Each row is a point on a landscape with many valleys, with its height.
From any point a ball rolls to the lowest of the 5 points nearest to it. It stops when none of these is lower. Distance is the straight distance between rows; heights are no part of it.
<499> (h 640): -4  -40  28  14  20  -8  61  -21  43  16  -14
<207> (h 410): -13  -39  37  -1  39  17  26  31  22  7  -13
<362> (h 83): 41  24  -14  -17  -59  25  0  8  1  -1  46
<13> (h 138): -25  53  -36  -54  37  39  25  5  -57  -26  -17
<634> (h 172): -13  11  -39  -1  -37  -6  52  9  48  -47  14
<436> (h 643): 25  10  -40  0  -46  18  -40  11  -24  9  14
<708> (h 85): -25  51  -51  -32  1  1  38  -6  -27  -15  -24
<283> (h 385): -13  -32  31  24  16  28  -33  46  19  18  2
<116> (h 159): -46  59  -12  -50  43  39  26  37  -14  -45  -22
<312> (h 257): -42  3  -38  8  53  -53  -57  27  -7  6  -32
<165> (h 408): -25  -32  43  47  6  10  25  -35  35  25  -11
<244> (h 327): -13  17  -55  16  2  -3  -50  -8  -38  6  -17
<636> (h 588): 4  -43  28  21  3  -31  60  -39  47  -13  -11
<403> (h 219): 30  65  40  5  -28  28  29  -32  11  22  56
<187> (h 335): -10  -42  36  -7  27  13  -5  69  22  -11  -13
<429> (h 313): 64  -33  29  -1  -26  -58  46  -37  27  -35  18
<445> (h 209): -58  8  -16  -19  73  -69  -54  23  1  2  -26
<53> (h 286): 25  -28  1  -25  21  -35  71  -29  -7  25  -21
<365> (h 312): 14  5  4  9  -44  32  -37  25  -12  18  35
<412> (h 364): 9  27  -62  -3  -27  -2  -20  2  -43  5  -17
<154> (h 379): 8  -27  37  -42  43  13  30  48  3  -6  -22
<541> (h 86): 71  -34  2  -22  -32  -57  14  -45  -25  29  13
<202> (h 230): 28  -31  11  -16  8  -50  69  -30  12  12  -10
<75> (h 311): -32  18  -64  11  59  -6  -46  -7  -61  -2  -5
<80> (h 474): 8  -17  2  19  -32  32  -58  39  -12  13  17
<72> (h 161): 23  -47  50  34  -19  -41  24  -52  49  -42  2
<130> (h 80): 51  49  23  -10  -37  27  36  5  24  -9  71
<234> (h 492): -16  -31  39  32  11  41  -7  25  23  26  6
<331> (h 324): -27  52  -27  -58  48  47  -4  5  -58  -42  0
<66> (h 486): 5  45  61  38  -67  -4  -10  -84  26  2  -9
<161> (h 297): -13  21  55  40  -24  22  1  -59  14  38  15
<448> (h 681): 10  32  -62  -38  -31  -6  25  3  -20  -21  -10
<485> (h 383): -29  27  -50  4  69  23  -38  -16  -69  -18  5
<700> (h 67): 81  -41  36  -6  -32  -46  -31  -31  -24  29  27
<23> (h 414): -77  45  -8  32  9  80  -44  49  10  -26  2
<221> (h 139): -8  -30  54  51  -34  -16  -7  -72  31  -20  -17
<387> (h 359): 2  -35  27  -59  29  -10  -12  72  2  -18  -28
<118> (h 107): 62  -28  4  -21  -27  -55  42  -41  3  9  6
<220> (h 357): 15  56  63  28  -37  23  10  -64  15  32  24
<396> (h 355): 59  -58  7  15  -22  -57  -41  -25  -32  52  2
<502> (h 334): -6  -26  -3  21  -1  -1  -67  58  8  3  -3
<299> (h 506): 1  23  -46  -9  -46  -1  35  10  19  -32  5
<695> (h 563): -69  32  -18  13  14  50  32  22  34  -18  -27
<316> (h 801): 44  -35  -19  -10  14  -26  8  -36  -60  59  -14
<461> (h 314): -23  -39  13  10  6  -5  -47  60  15  -7  -15
<315> (h 64): 45  42  18  -9  -46  31  11  4  11  -4  62
<427> (h 790): -49  32  -39  -11  -5  18  53  11  32  -34  -24
<8> (h 131): 73  -27  14  -21  -28  -64  30  -41  3  0  19
<255> (h 477): -15  -29  44  37  9  38  10  0  28  31  0
<249> (h 263): -46  -14  -20  -7  41  -48  -59  39  7  -7  -33
<291> (h 380): 0  -8  -33  17  -26  -2  -63  19  -18  5  5
<552> (h 102): 7  26  -38  -15  -56  -1  33  15  28  -39  28
<344> (h 603): 49  -23  9  -43  42  10  47  -6  -56  24  -27
<292> (h 224): -30  -25  47  45  -19  4  15  -57  33  19  -8
<584> (h 304): -30  -17  -31  16  11  -28  -71  38  -2  -2  -13
<511> (h 318): 9  7  40  21  -28  53  -19  -8  1  42  31
<462> (h 245): -33  19  -50  25  45  -23  -69  5  -33  5  -21
<150> (h 115): -43  17  -44  11  95  -5  -53  4  -46  3  15
<614> (h 195): -59  41  -2  -20  43  54  1  50  19  -51  -15
<607> (h 722): 27  28  -48  -24  -55  2  -2  10  -11  -7  16
<159> (h 464): -1  -35  32  -11  35  -1  58  -2  32  6  -16

For each start below, name the point where the ball stops.
<23> => <708>
<499> => <700>
<511> => <221>
<299> => <315>
<187> => <150>
<220> => <315>
<412> => <150>
<634> => <315>
<283> => <150>
<344> => <700>
<255> => <221>
<53> => <700>
